Each row is a point on a tangle of strands that fork and nearly touch. The rows are in no order.
Points whose rows are less than 71 apart are linked; no others are. Some points are linked to none.
zomo: [ 25   2  15  41 -10  10  -2   9  15   0 -23  -2 -32  -8 -20 -24   3 -18
  26  -8  26  20  16]
zul: [-31 -20  19 -52  21  -2  14 -16 -11 -22   3   9   7  18  -5 -23  15   2
 -35  29  -1  54  20]
Losu: [ -3 -34 -24   5  -3  -9 -10 -19 -28 -17  35  25  21 -14   1  -6   8  36
   4  -7  22 -38  -5]
zavi: [-15 -42 -20  15 -17  16  10 -22 -21 -31  19  31  18 -11  -4 -19  23  18
  -1 -10   5 -40  -5]
rimal: [-22  15  -8 -17  20  10  -1 -21 -20   5  22  -7  16  17   8  -6 -23 -12
 -38  37  28  14 -37]
risoz: [-22  -3  -7  29 -25  12   3 -32  14 -35   7  13  -3 -15 -38 -12   7 -16
  25  -2  26  -5 -15]
namum: [-19  -4  22   7   9  -4 -15   4  23  13   5   7  14   7 -18 -37  -6  20
 -12  19  -1   4 -14]
libu: [-44 -40 -18 -37  30  -1   8 -26 -60 -20   4  34 -22  15 -25   2  15  12
 -15  -1  -6   3  17]
roda: [ 21  14  35  27 -14   9 -12  -4  25   2   3   6 -19  -1 -18  -9  -1  13
  14 -46  -4  13   7]
fosis: [ 25 -21 -20  -8  -7 -20  10 -17 -27 -14  22   3  -8   1  28  29   6  16
   1   0 -35 -18   2]
gipa: [ -2  -5   2  -7 -11  23   2   3  -6   4  22  -2  17   3 -32 -33  15  12
 -13  33  38 -18   6]
kufus: [ 21  18  17  29  11  -5 -25   6  -3   7  -1 -15 -25  -5   4 -13 -31  -9
  -1 -11  18  27 -20]
marim: [-18  -6   4   8 -30  33   5  23  -6  -1  20  11  38  -1 -30 -50 -11  -5
  -7   9  33  -9 -13]
fatur: [ 10  23 -12 -29  17 -14 -18  32 -14  32  -6 -25  35 -11  10  16 -22  -1
  14  10   6 -40 -24]
pusol: [-34 -36  10 -30  27 -18  -2 -52 -25 -20 -33   5  -1   1 -13   8  31   1
  -8  10  -6   5  11]
dete: [-21  21  26 -30  16  -1   4  -8   0 -12   6   7  17  25  -3  -9  -2   5
 -27  23  -3  52  -5]
Noga: [ -3  23  -3  -3  -6  -3  -6  35 -18 -17  -3 -25  28 -23 -33 -29 -25  -5
  -2  -8  28   3 -30]
nako: [  1  23  12 -30  28 -13 -27  23  -9  23  -5  -7  35   1   6  11 -19   8
  -2   7  20  -6 -14]
vaso: [ 32  -1  15  27  -8  -9  10 -10  36  21  -6  -1 -55   1  12  13 -20  -1
  20 -17 -11 -12   4]
zufir: [ -2 -27  21 -20  18   0   9 -18 -33 -19   9  17  11  19 -18  -9   9  11
 -10   2  -9   3   5]
nukur: [  8  30  16 -23   6   8  -7  -6 -12  20  16   7  -5  19   5  13  17  16
 -26  12   1   6  17]
bagu: [ 15 -17  27  38 -13  -2  -4 -18   3 -13   9  -3 -33  -2 -20 -22   0   6
  10 -27  -8   6  -7]
Zes: [ -7  -6  -6  30 -30  13  -6 -23   5 -23  18  13   4 -17 -32 -17  31   1
  22  -9  -3   2   9]
gomep: [ 11 -32  13  -2 -10  -6   5  -8 -18 -19  -3  31   8  -8   9   0  30  17
  -7 -38 -44 -19  29]
futo: [-29  15 -14  -6  11   5   4   6  -3 -12   5 -16  17   5  -4 -18 -28 -22
 -30  47  19  38 -32]
Zilu: [ 32 -14   3   6  -1 -17  41   5  13 -23 -17   7  -9   7  30  19  37  27
  -2 -19 -58 -14  25]
kofe: [ -4  16  -5  -1   5  -4  -9 -39   6 -16  12 -37 -13  -8 -13 -18   5 -20
  -1  26  35  28 -22]
Fesun: [ -9  11 -35 -35  29   2 -10  -7 -23   5  24 -19  21  19  -7  14  -7  14
  18  24  10  21 -18]
muror: [ -7  17  -9  17 -31  11  -5  69  23  33 -29 -11 -15 -23 -28   0 -38 -20
  24 -10  15 -17  -2]
razek: [-17  17   3 -34   4  12  -5  28 -26 -12   4 -19  44   1 -24 -20 -25  -2
 -22   8  48  -3 -33]
Nol: [-28 -17   8  -6 -12  -1   2 -44  14 -45   7  17  20  -2 -27 -26  20  -6
   5  10  21   9 -13]
kiz: [-30  37   4  19 -18   2  -5  57  -2  28 -48  -9  -7 -35 -21   9 -42 -24
   8  -7  10  -6 -18]
Nubuz: [-20  14  -9  26 -11  -3   1  10  15 -22   2   1  -3 -17 -35 -52 -30 -15
  20   8  24  31 -36]
zus: [-17  -1 -13 -20   9 -13   8 -26 -11 -43   2  -6  22  -6 -16 -24  20   4
   1  19  40   7 -18]
Lakiv: [  0  -1  -6  37 -25   2 -10 -27  17   1  -2  28 -43 -18  -8   3   2  -5
  27 -12   9 -15  11]
rog: [-23  15  27   4  -7   7   9   6  34  -8  -6 -13 -27   4 -20 -30 -32 -35
   4  13  19  56 -13]
gideb: [ 16   7  16  24   7  -5 -18  14  34   7  -9  19   9 -17  -5  -4  -8 -15
  26  -5  19  -9  -3]
tupat: [ 39 -28   9  20 -17  -9  -8  -1  14   6   3 -19 -33 -10   4   4  24   7
  14 -16  -1  -6  33]
Budit: [ -6 -20  28  21 -14  37 -18  10  15  -4  11   1   4  -7 -21 -52   1   0
  15 -24  -3  15  -1]
nis: [ -1 -10 -28  17   0 -11 -18 -10 -13 -15  26  10   3 -18  -2 -17  17  31
   7   9   7 -11  -6]
vugu: [  3   7 -40  -9   3   2   3  -7  -3  26  22 -27   1   5  17  22  -8  -4
   4  36  22 -31 -17]
furef: [ 36 -12   4   0 -30  11  11  55  54  17   7  -3 -32 -13  12  -1   1 -11
  29 -18 -10 -13  29]
gifud: [ 24 -16  -2   6 -18   7  -6  56  41  -4  19   6   3 -20  22  -8  10  11
  27 -23 -17  -9  20]
Bidut: [-35  -9 -38 -33   4 -12  20 -46 -51 -19 -17  12   0   6 -18  26  27  -1
 -12   7  -9 -25  20]
mot: [ 18  22  19  14   6   3   6 -20  -2  -6   6 -36  -2  43   0  16   5   2
 -28  -5 -21  47   2]
Zatal: [ 14 -25 -20 -11  -6   1   6  27  20   3  19  12  25 -13  14 -13  11  12
  17  13   7 -44   7]
Rufo: [-16  48  15   8  10  -5  -9  27  15  29 -46 -39 -22  -6 -23  -2 -35 -23
  10  -8  -2  43 -22]
Ladit: [ -9  -5   2 -29  23  15   6 -19 -34 -11  13  46  20   5   3  10  15   5
  -3  10  34 -30   8]
Buna: [  2 -29 -19  13 -46  -6   0 -13  32 -17  12  14 -27 -43  27  -3  36  -4
   7 -28 -20 -42  18]
puli: [ 13  22  12  18  24  -3   9  -9   6  14 -12 -49 -19  17   4 -11 -19 -23
   2  23   1  30 -37]
suz: [ -6 -44 -14  27 -43   8   3 -26   3 -15  10  27  -3 -26   4  -5  24  -2
   4 -26 -20 -44   8]
rogeg: [  4   4 -31  -8 -16   6 -10  38  -9   3  24  -3  28 -19   0 -11 -16  28
   2 -13  45 -39 -14]
risas: [ 14  12  34  16  29  -7  13  -9  22   2 -25  12  18  23   1  -7  23  23
 -11  -5 -17  32  17]
Rer: [  4 -15  42  22   6  -3  -1 -37  10 -17 -15 -29 -27   9  -8   6  -7 -16
 -23 -13   6  33  -2]
fop: [ 24  28 -14   0 -33   3  14  52  32  17   9  16 -31 -10  25   9 -37 -28
  19 -15  12 -23  -1]
Tiv: [  6  -5  30  -9  11   6 -19  15   1   3   7  -5  27  13 -34 -22 -20  13
   0  -3  -8   6 -13]
Vik: [ 14  49   6  31 -22   8  11  21  18  33   0   8 -17   3 -14  -5 -30 -26
   0   6  -6  -2 -12]
Pozem: [-33   6  20  10 -24  35 -17  23  17 -11   6   8  20 -16 -25 -43 -24  -7
 -11  -3  35  26 -11]
fote: [-17  33  13   4  23   0  -9  14  10  21 -19  -7  32   3   8   1 -16 -18
  -9  23  16   9 -25]
lazub: [ 36  13  23  22   3 -11   4  37  38  28 -12  -4   1  15  30  26 -22   1
   5 -22 -13   0   6]
piro: [-40   2  -3  26 -30  31 -19  45   8   5  -2   4  27 -26 -32 -35 -36  -8
   9 -28  16   7 -29]
Veg: [-24  49 -31  22 -10  -2  -5  34  -2  17 -10 -10  14 -19  -3   5 -41 -18
   0   3  39  -1 -25]
pamur: [ 17   0  -1  30 -14   6  10   1  41  16  -9  27 -51  -9   2  -1 -11  -5
  49 -23   1 -12  13]
gil: [-19  15  -3  23 -41  20 -12  77  11  16 -13   7  14 -41  -3 -18 -27  -6
  28 -48 -15 -20  -1]
nov: [-22  -4  16   5  16 -12 -15 -49  -7 -15   0  -1 -11  -1  19   1   5   5
 -35  -2 -11  29  -5]
Boga: [-34  -1  16 -39   7   8 -14  16 -19  -6  12   8  45   3 -19  -4 -39   0
 -22  -1  30  18 -28]
zose: [ -7 -13   3 -32  52  14  15 -13 -58   4   4   9  -6  39   9  14  -8  -5
 -18  17   4  18   2]
vuped: [-22 -18 -29 -37  55   1  13 -20 -68  -9  10  15 -21  28 -16  11   9   3
  -4  15   1   8  12]
buz: [-13  38  24 -14  12  -8 -14  -5  16  -4  -9 -24  14  -3  -4 -10 -32 -34
   5  16  40  25 -37]
mig: [ -6  19  34  12  -3   5   6  10  47   4 -13 -18 -10  13 -33 -11 -14 -13
   7   4   0  33 -12]
lakav: [  3  33  26  13   5  -4  -7  21  38  34 -38 -23 -32  12 -15  -9 -36  -8
  12 -13   8  17 -10]
rovid: [ -3 -48   3 -22  25 -19   1 -32 -32  -4 -37   4  -4   0  -2  26  27   6
  -4  -3 -24 -13  27]
Mugi: [-33 -14 -18 -42  26  21  -2   5 -39 -19  14  10   5  22 -15  -8  -6   8
 -19  14  35  43  12]
bosa: [ 15 -15   1  13  -6   1   7 -13  10 -10  -7   9   4   3   1   6  52  -2
   8   5 -31   0  33]
Sipo: [  6   3 -14  36 -25  -1   6   8   0 -16  38  37  12  -8   6  -7  -1   3
  16 -13 -18  -3 -15]
bevuk: [ 15  18  28  23   5 -10  -5  36  35  26 -27   3  20   5   2   8 -18  -1
  19  -4  -9   2  -7]
Ton: [-10 -10 -16 -11   1 -23  -8 -55 -41  -5 -34 -13  -2   3  25  37   9   1
 -38 -25 -50  -9  11]
timul: [ -9 -15   5  -8   9   4  11 -28 -22 -10 -11 -15  -7  24  -6  14  22  -8
 -39  25 -18  30  21]
togad: [ 33 -16  21   9 -12  -4   0 -14  -9  -8  19  11  -2  -2 -17  -8  16  -1
  -3  -2   0 -35   5]
pog: [  2 -21 -20 -34 -20 -23  25 -17 -26  -3 -17  23  -5  -4  21  31  35 -13
 -24  -4 -36 -42  39]
fiv: [ 37  26  16 -12   6  -4   6  34   8  25  -2 -18  21  14  34  31 -12  -3
   9  -7  -6   0   3]
mef: [-31  -4 -11 -40  41  -8  19 -46 -52   7 -42  10 -27  31  21  25  25   7
 -26  -6 -40   4  18]
samiz: [ 21  12  15  42  23  -6  12   0  32  12 -22 -32 -25  12  -4  -4   2   8
   6  -3 -16  37  11]
buba: [  2  22 -31  11  -7   6   3   3  -1  -7  24  15  20 -20  -1 -22  -2  22
  -5   3  53 -35 -15]
kof: [ 24   8 -24  -4 -31  -4  -1  73  26   9  21  -5  -6 -34  22  -9 -21 -12
   8 -12   3 -29  -7]
tura: [ 26  18  -3   8   0 -11 -14  62 -14  10 -21 -27  23 -20  -2   2  -9 -10
  16   2   3  -2  -2]
rorab: [ 29  14  25  39   7  -4  33 -23  15   8 -22 -24 -28  24  28  11  20  15
 -26 -14 -21   4  16]
gef: [ 20 -15  -5 -22  32   7  20 -23 -41   6 -23 -23 -14  34  30  38  32  -2
 -22   2 -47   4  27]
Vomi: [ 12 -20 -30 -36  17 -13   9  11 -12  -3  18  31   9  -1  14  -7  17  27
  10  19  -2 -41   9]
rutab: [-35  22   2 -22   2   1   2  22  18 -21   6 -19  29  -7 -22 -42 -18 -12
 -14  35  18  38 -20]
Govem: [-24 -39 -15 -16  15   0   6 -31 -46 -26   8  23   2   2 -17 -12  15  18
 -23  10   3  -7  -1]
vaf: [  3  22  -5  30 -20  18   1  50   7  12 -21   8 -26 -14 -36 -18 -41 -20
  26 -16  18  14  -2]
doza: [  0  16   5   5 -31  17 -10  64  19  15   3  22  38 -14   0 -11 -19  -1
  15 -19 -12  -6   2]
Tego: [  5 -11 -10 -25  26  13  12   9 -30  13  15  16  19  30   7  34  -3  -4
  -2  30   8   2   8]
Tikoz: [ 29  25  29  14 -21   7 -16  28  25  15  21  20 -11  -6   5  -8  -3  21
   5 -33 -11  -6  15]
vuz: [ 22  38  -9  14 -18   6  11  41  20  30  -6  -1 -38  -6  -1  16 -55 -21
  27 -15  -5 -12 -10]
Mesiv: [-19 -16  29  12   9  -4   2 -22  20  -8  -9  24   6   6 -14 -34  29   8
 -19  16 -17  10   5]
sur: [ -4  15 -10   8 -23  15  -1   6  30   8  16  23  25   5  -8  15  17   8
  11  11  20 -19  11]
pozo: [ 23   0   1  26  -5  -6  -1  13  17  27  12   0 -11  -1  27  11 -36 -17
  -2   6  13 -21 -13]
lasig: [ -9  35  25  12  21   4   6 -15  27   0 -17 -42 -24  20  21 -17 -26 -32
 -18  18  -4  58 -34]
mamu: [  2  -8  -4 -20  44  16  10 -30 -47   6 -11 -12  -5  35  40  30  26  -3
 -10  19 -13  22   5]
mubu: [ -8  -1 -27 -11 -11   6  -3 -23  -2  -8  23  23  18   4  -6  29  37  13
  17  10  14 -19  20]
ragez: [-31  -5 -25 -20   5  -1   3 -52 -17 -39   2  -7  10 -14 -27  -5  40   1
 -18  24  33  -3   4]
demab: [ 18 -11 -31  10 -35  -3   0   7  34  -5  33  14 -30 -36  27  -2  17   6
  19  -7 -11 -25  14]
Bos: [ 15 -13 -12  21 -43  31  12  30  16   4  34  17  -7 -23   3 -38   4 -17
  32 -17   1 -34  -1]
taz: [ 33 -30  -1 -17 -16  14   9  23  -2  -7  23  25  12   6  24  29  14   3
   9  -4  -6  -5  29]
zuf: [ 28   4  -9  -4   8  -8  -2   5 -10 -12  28  25  25  -7  30  28   1  11
  12  11  14 -14  -9]
rir: [ 19  11 -23   1  -4  -6  -9  47  13  16   6   1  11 -25  16  -2 -11   3
  22  13   5 -24  -2]
Kuput: [-18  -3  43 -15   0 -14  16 -17  39 -40  -1   0  -9  11   0 -25 -18 -34
  -3  19  14  55 -15]
Gug: [ 16 -36 -12  -1  -1 -20   2 -10   7   8   0  -2 -24 -17  27   7  13   6
 -15  25   2 -46   5]
muves: [-13  36 -39 -19  -4  -8  -8  42 -13  19   2 -20  36 -24  10  25 -23  10
   0   2  15 -33 -26]
dek: [ -1 -28   2 -44  42  -6  -1 -13 -23  10  -2   9 -11  19   1  23  20  18
   7   8 -14 -19  26]
fetev: [ 25  15  18   2  15  -3  -2  14  -1   9   4 -38   7  28  -8   4 -14  15
 -10   3 -26  36   0]
patu: [ 13  12   4  13  34  -8 -15  -7  -1  30  -7 -40 -10  14  27   6 -28 -18
   6  14   1   2 -35]
sizag: [ -7  15  -7   7 -22  17 -33  34   7  21   9 -21  11 -19 -31 -13 -28   0
  15 -18  42 -16  -9]
Gog: [ -6 -16  15 -31   7  16  -1  14 -20 -16  26  11  28  18 -34 -16  -7  14
  -3   7   0  20  -2]
regud: [  7   9  -2  34 -11  35  -8  21  14   8 -19  24 -36 -21 -36 -46 -10  -9
  35 -19  12  14   9]
Puvul: [ -1   8  25 -15  10   6  16 -40 -10   5   2 -26 -11  40  11  11  15 -12
 -32  24 -19  32  -5]
fesuv: [-10  -2 -10 -33   9  19   6 -13 -21   3  25  18  25  21 -14  11  -8  14
 -13  13  52 -22  -6]
bod: [  8 -18  -9  13 -13 -12  13 -10  -6  -1 -29  -1  -9  -7  20  16  54   8
 -28   0 -33 -12  42]
Riv: [-43 -13  16 -14  -3 -14  -3  -9  29 -24   5   0   8  -5  -4 -38 -13  -7
 -14  30  20  43 -21]
fipe: [ 12 -19  14  18   2 -10  17 -33  -8   6 -31 -20 -15  10  13  16  39  -6
 -37  20 -17   0  24]
bafup: [ 19  -2 -23  -3  10  10  -2 -28 -30  18  18 -28  -8   4  44  21  14  -4
  -6  29   2 -22  -8]
pebeb: [-24  16   6  29 -20  32 -17  49  12  13 -12  11  11 -37 -31 -40 -25 -10
  39 -45   0   2  -8]
tudof: [ 28 -17   5 -20  20 -28  -3 -33   3   4 -19 -30 -17  11  25  21  32  19
  -8 -10 -35 -20  26]
Pez: [ 40   1   5 -26  23  -7   3   5 -11   6   6   1  12  14  46  32   7   1
  12   7 -13  -9   5]
ber: [ 13  13  20  12  11  -4  14 -40   2   7 -12 -39 -21  18   2   5   9 -29
 -12  25 -19  16 -18]
Dafe: [ 45  -8  18   9 -20  -8  30  33  59  -5  -2  16 -40  -6  34   5   3 -15
  19 -31 -17  -7  23]
gati: [ -7  50   8  14 -11   4   1  52  -6  39 -45 -13 -40 -33 -13   7 -52 -11
   1 -19 -12   0  -3]
gir: [ -5  42   1  19   0  -1  -3  32   1  25  -8 -33  10   2   2  19 -45 -18
  -6  -8 -12  12 -34]
bis: [  3   8  -4  20  -7  -7  -3 -25   9  12  19  -9 -18  12  -3  19  -5   7
   1  13  -9  -2  -4]
gerov: [ 10  -5   1 -17  -5 -12   7 -22  11  -5   0  18   5  -1  14  37  41   7
  13   4 -17 -14  20]
gek: [-10  25  12   0   1  -4 -14  66 -18   1 -23 -10  42 -20 -22 -26 -14  -4
  -9   0   0   5 -13]
liteg: [ -1  18  29  20   2  -2  13 -28   9  12 -19 -10 -22  23  12   9  34   8
 -32   6 -23  11  34]
Meli: [-12  -8 -11 -29  33  -5  12 -21 -47 -41  12  19  17   4 -22 -21   6   9
 -11  21  39   4 -14]
dazul: [-14   2  20   5 -11  11 -13  31  18   8   5  14  43  -6 -27 -20 -18   8
  20 -16 -18  -3 -17]
Dumip: [  2 -42 -29 -28  -9 -25  10 -16   0  -4  -7  16  -8 -24  43  25  22  -1
 -25   8 -18 -49  18]
megu: [  9  29   1  13  -4  -3   1   5   6 -13  14   0   8   4 -28 -27   9 -10
  12  11  -4  14 -10]
Moni: [ 33 -28   0  24   4 -16 -13  22  36  -5   3  -6 -11 -16  21   3  10  11
  31 -19  -3  -6  21]
vud: [-21   5  23 -40  44  -5  19 -53 -22   3 -22   5  -9  34  19  16  25  17
 -22   0 -32  15  13]
Gogov: [-14  25   1 -32  35   7 -13  12 -30  15  -7 -40  28  21  11   1 -20  -9
 -13  25   1  28 -35]
Duzit: [-13 -10   5  25  -6  -7 -11 -27  -2 -14   7  11  -9  -3  -4   2   2  -2
 -22  11  17  15  -6]
Zodoz: [ 56  25  20  31  13   0  16  29  36  12 -23 -14 -26   5  20   7 -20   5
  24 -39  -6  10  12]
Divu: [ 17 -10   7 -17  24  -6  17 -48 -17   9 -26 -37 -12  33  38  44  31  16
 -14 -21 -46 -12  22]
zal: [ 20 -22  33  44  17  -3   4   9  22  -3 -19  11  15   7   6 -21   9  13
  -3 -20  -8  28   4]
pedu: [-17 -25 -16  -7 -13 -19 -14 -52 -27 -31 -39  -3  12 -23  -2  21  21 -11
 -24  -9  -4  -6  24]
Mun: [ -4 -20   8  11 -10 -17   6 -33  -1 -22 -22   1  12  -1 -24   7  40   4
   0 -12 -27   6  23]
pul: [-37 -19  21 -28  25 -22 -12 -58 -12 -24 -18   2  -8   4   6   0  15   1
 -27   4   3  40   9]
bupa: [  3 -15  -4  17 -28  31 -23  28   9   9  26   2  14  -9 -24  -8  -9  -6
  24 -18  40 -10  -1]
vos: [-11 -12 -41 -19 -15  -1  13 -34 -37  -8  14  18   8  11   8  41  26   3
  -8  13  -7 -23  12]
Favu: [ 16  27  14  -2  27  13 -13 -19  -3  22   2 -25   3  33  44  31   5  11
  -5  -3 -12  23  -7]
lebi: [-31  13 -26   8 -13   5  -8   0  19   6   6  -3  19  -2 -21 -18 -28   8
  -9  11  51   7 -26]
zifu: [-12  24  30 -13  21 -17 -14 -26   2  -9   8  -3  -7   9  18  -5 -14   3
 -19   9  -2  47 -19]
gegim: [-24  56 -29  -7   3   1 -17  22 -22  26  -9 -39  28 -16  13  19 -32 -16
  -5  10  28  -7 -34]
levo: [ -4 -46 -22 -33  -2 -25  10 -13 -36   3 -53  -5  -2  -4  10  27  22  -9
 -19  -8 -32 -37  41]
feke: [-15 -28 -31 -39  34  -2   1   6 -33  17  14  35  -9  17   1   5  11  30
  25   2   1 -22  19]
fip: [-26 -22   6  -1  -8 -25  -6 -50 -33 -12 -15  27   4   2   5  22   3   6
 -28 -24 -45 -13   2]
sitir: [-14 -15 -13   4 -11  24  -3 -20 -20 -26  14  10  17  -2 -29 -27  36  11
   1   4 -13  12  12]
Fasef: [ -1  -9 -19  -4  32  -1  -4 -30 -37   2   5  -7   5   7  16  10  17  -2
 -17  34  27  -7  -7]
Sevi: [ 11 -34 -12  12 -29 -26  -3 -11  17 -12 -10  -4 -34 -28  31  22  21  -3
  -6 -26 -31 -25  34]
Bigud: [ 14  16  -7 -15  -7  12  -7  16 -13  26  20 -27   9  16 -10   7 -21  -2
  -5  20  12 -16  -6]
dab: [ -5   0 -25  -7 -31  10 -23  60  -6  23   9 -23  30 -24 -15  -8 -32  16
  -3 -13  21 -38 -11]
sav: [-15 -16   6  -8   3 -22  -9 -57 -11 -24 -17  -1   7 -15 -15  24  28  -5
   7  -6   7  -7   2]
gite: [ -8  18  -9  22 -14  -8  -6 -57   2   2   2  -5 -18   9  18  37   8  -4
 -11   1 -17  -1  -4]
pati: [ 23  -5 -43  13 -28  -1  -1  23  35  -6  24   8 -42 -29  13  -4 -22   1
  37 -13   2 -26  -2]
zelam: [-29  -7 -37 -41  23  -5  20 -45 -70  -6 -24   3 -24  19   0  32  26 -16
  -3  -7 -42 -16  15]
mazo: [-10  -6 -31 -39  40   0 -13   5 -26   4  19  13  12  16  -9   9   3  35
  24  15   8   0   0]
dubos: [-10  14  21 -16  17  -4  -7  24   3   9  -8 -42  19  17 -16  -7 -28  -6
 -21   9 -12  45 -26]
Mol: [ 28 -37  -9 -35  -4 -11  18   7 -11 -10  25  21  -6   7  33  28  20  15
  -7 -10 -35 -21  28]
vamil: [  7 -26   4  28 -38  40  -9  17  19  10  27   4   3  -5 -18 -30   3  -6
  29 -15   3 -10  10]
dile: [ 22 -30 -17  41 -17 -24  22 -13  22   4 -10 -14 -37  -9  23  27  12  -4
   7 -12 -37  -5  14]
ritel: [ 36 -21  13  11 -23  -1  33  18  48 -16  -8   8 -14   2  34  13  36  -6
  -2 -25 -38  -9  39]
bided: [ 17 -13  24 -14  33 -16  -5 -27   2  14  -7 -15  -1  21   5  11  19  21
   3   8 -17 -10   6]
keva: [-16 -26 -14 -21  -9 -13   0 -29 -43 -15  -6  38   4  -5  -5  11  21  19
 -16 -24 -52 -26  24]
Gona: [-37  22  -8  -3 -17  -3   6  38  11 -15  -9 -16  30 -20 -39 -48 -31 -12
   8   8  19  13 -43]
pof: [ 32  18   4  26  -8  -4   5 -11  18  30  14 -31 -39  19  19  12 -11  -2
   0  -4 -18  -2   0]
zesa: [ 25  -7 -22  13  -2 -16   4  11   2 -12  31  15   7  -2  26  14  -5  18
  21 -13 -16 -12  -9]
lofef: [ 19 -30   3 -18 -35   7  -2  12  24 -29  24  18  -2 -12  32  25  28  -3
  21 -20 -17 -22  29]
Penok: [-14   6   7   2   1 -17   4 -72 -16  -4 -19 -14  -6  12  21  41  19 -12
 -23  -5 -36   6 -10]
Gub: [-51 -30  17 -41   2  16  20 -18  -3 -37   4  25  19   2 -19 -36  15  -2
 -19  33   9  26   8]
zezuv: [-38  -3 -11 -46  40   3  -2  11 -29 -10  13  11  31  14 -12 -13 -26  11
  -9  24  29  30 -18]
Lozup: [ -4  15  10  36 -31  16   5   9  11  12  13  17 -10  16 -23 -14 -29 -21
 -13  13   6   4 -22]
pepuf: [  9  27  -7  20 -33  18 -21  40  36  16  12   2 -15  -6 -12 -12 -13  16
  26 -24  -8   7  17]
Koles: [-20  38 -12  14 -25   9 -24  45  16  39  -5  -2  12 -15   3  15 -29  -6
  -8   0   8 -12  -2]
dabil: [ -2  31 -31  28 -31  15   2  28   7  16  15  15 -27 -28 -10 -36 -23   2
  13  -6  21 -28  -8]
Tadol: [ 32  13  15  28 -13 -17  10 -26   8 -20 -10   6 -38 -13  18   4  20   3
  -6 -37 -25  -8  25]
dife: [-13  10   6 -30  39  -5 -14 -14  -2 -13  -5 -20  26   1   7  -5  -8 -18
   1  22  40  36 -21]
sop: [ 21 -12  10  14   5  -6  16  -1  35  13  -5  -7   1  26  18  39  19  19
   1 -15 -23   5  23]
vev: [ -9  -5  -5 -33  37   0  -8 -35 -21 -12  11 -18   6  12   1  12   9  -4
   6  31  14  21 -11]
leso: [ 13  21 -26  28  -6  -6  -5 -11   1 -14  16   6   0 -24   2  -9   9  10
  23   1  28 -17 -15]
gover: [ -3 -25 -15  28 -17 -16  -3 -27  19  -5   7  27 -12 -17   6  13   8   2
  21  -8   1 -34  -3]
tusu: [ 21 -11   4  34  -5   5 -12  25  33  12   0  30 -17 -27  10 -12  -6   0
  42 -27  13 -12   1]
pufi: [ -6 -15  38  18 -12  11  -5 -14  13 -33   9   8 -12  -8 -35 -49   3 -14
  11 -11   2  21  -6]
Mul: [ -1  -9 -20 -27   6  14   0  24 -11  22  15  20  36  17   6  20 -17  11
  -6  23  36 -27  -2]
Fof: [ 12 -11  -1  -1   9   1  -8  29  15  22   5   4  13  10   4   2  10  15
  -3  19 -12   5  16]
nog: [ -1  22  -5  19  -7   3  -5  22   8   1 -11 -10 -16 -13 -36 -26 -46 -28
  23  -5  28  14 -31]
bara: [ -2   2  40 -15  38 -10  11 -26 -16  -8 -22  19   4  28   8  10  21  17
 -32  -5 -23  28  16]

A fork is a point with three links, a tip a point with one. Leave the first point through the second and follow the links. Name the first fork or tip that comes.
sizag / dab => suz
gipa / marim => Tiv
zavi / Losu => vamil
Koles / Veg => vev
zal / risas => mubu
vev / dife => Koles

Follow the links from the first point to the second, and from the first to the third. Name the last point that the two ways share.
Buna / Bigud / fatur => vev
Puvul / Govem / dete => pusol
Gug / mig / libu => dek
dete / dubos / rimal => pusol
gati / Tego / nako => feke
Rufo / fatur / gite => feke
vud / gifud / dete => nov
lazub / namum / fop => dek
levo / ritel / fip => bis

A fork is a point with three links. Follow the links from the first point to the second and name the forks in between, in order.
mef / nov => mubu bosa sav pusol
gideb / nog => tusu pamur bis nov pusol rovid dek feke rir Noga Gona
rorab / Penok => fipe bosa sav pusol nov bis
pul / ragez => pusol rovid dek zose Govem zus
regud / furef => vaf Gona Noga rir feke dek rovid pusol nov bis pamur tusu Moni

Name the points in between on the shortest way along the links from the first point to the second, in order.
zezuv / vud => Boga razek Noga gek tura rir Zatal Vomi feke dek rovid pusol sav Mun bosa gerov mubu vos Bidut zelam mef
levo / Gub => rovid pusol pul nov zifu dete zul
Vomi / leso => feke dek rovid pusol pul nov Duzit bis pof vaso pamur Lakiv gover suz zavi Losu nis
buz / namum => dife vev Fesun mazo feke dek bided tudof Divu gef mamu zose vuped libu Govem zufir Gog Tiv
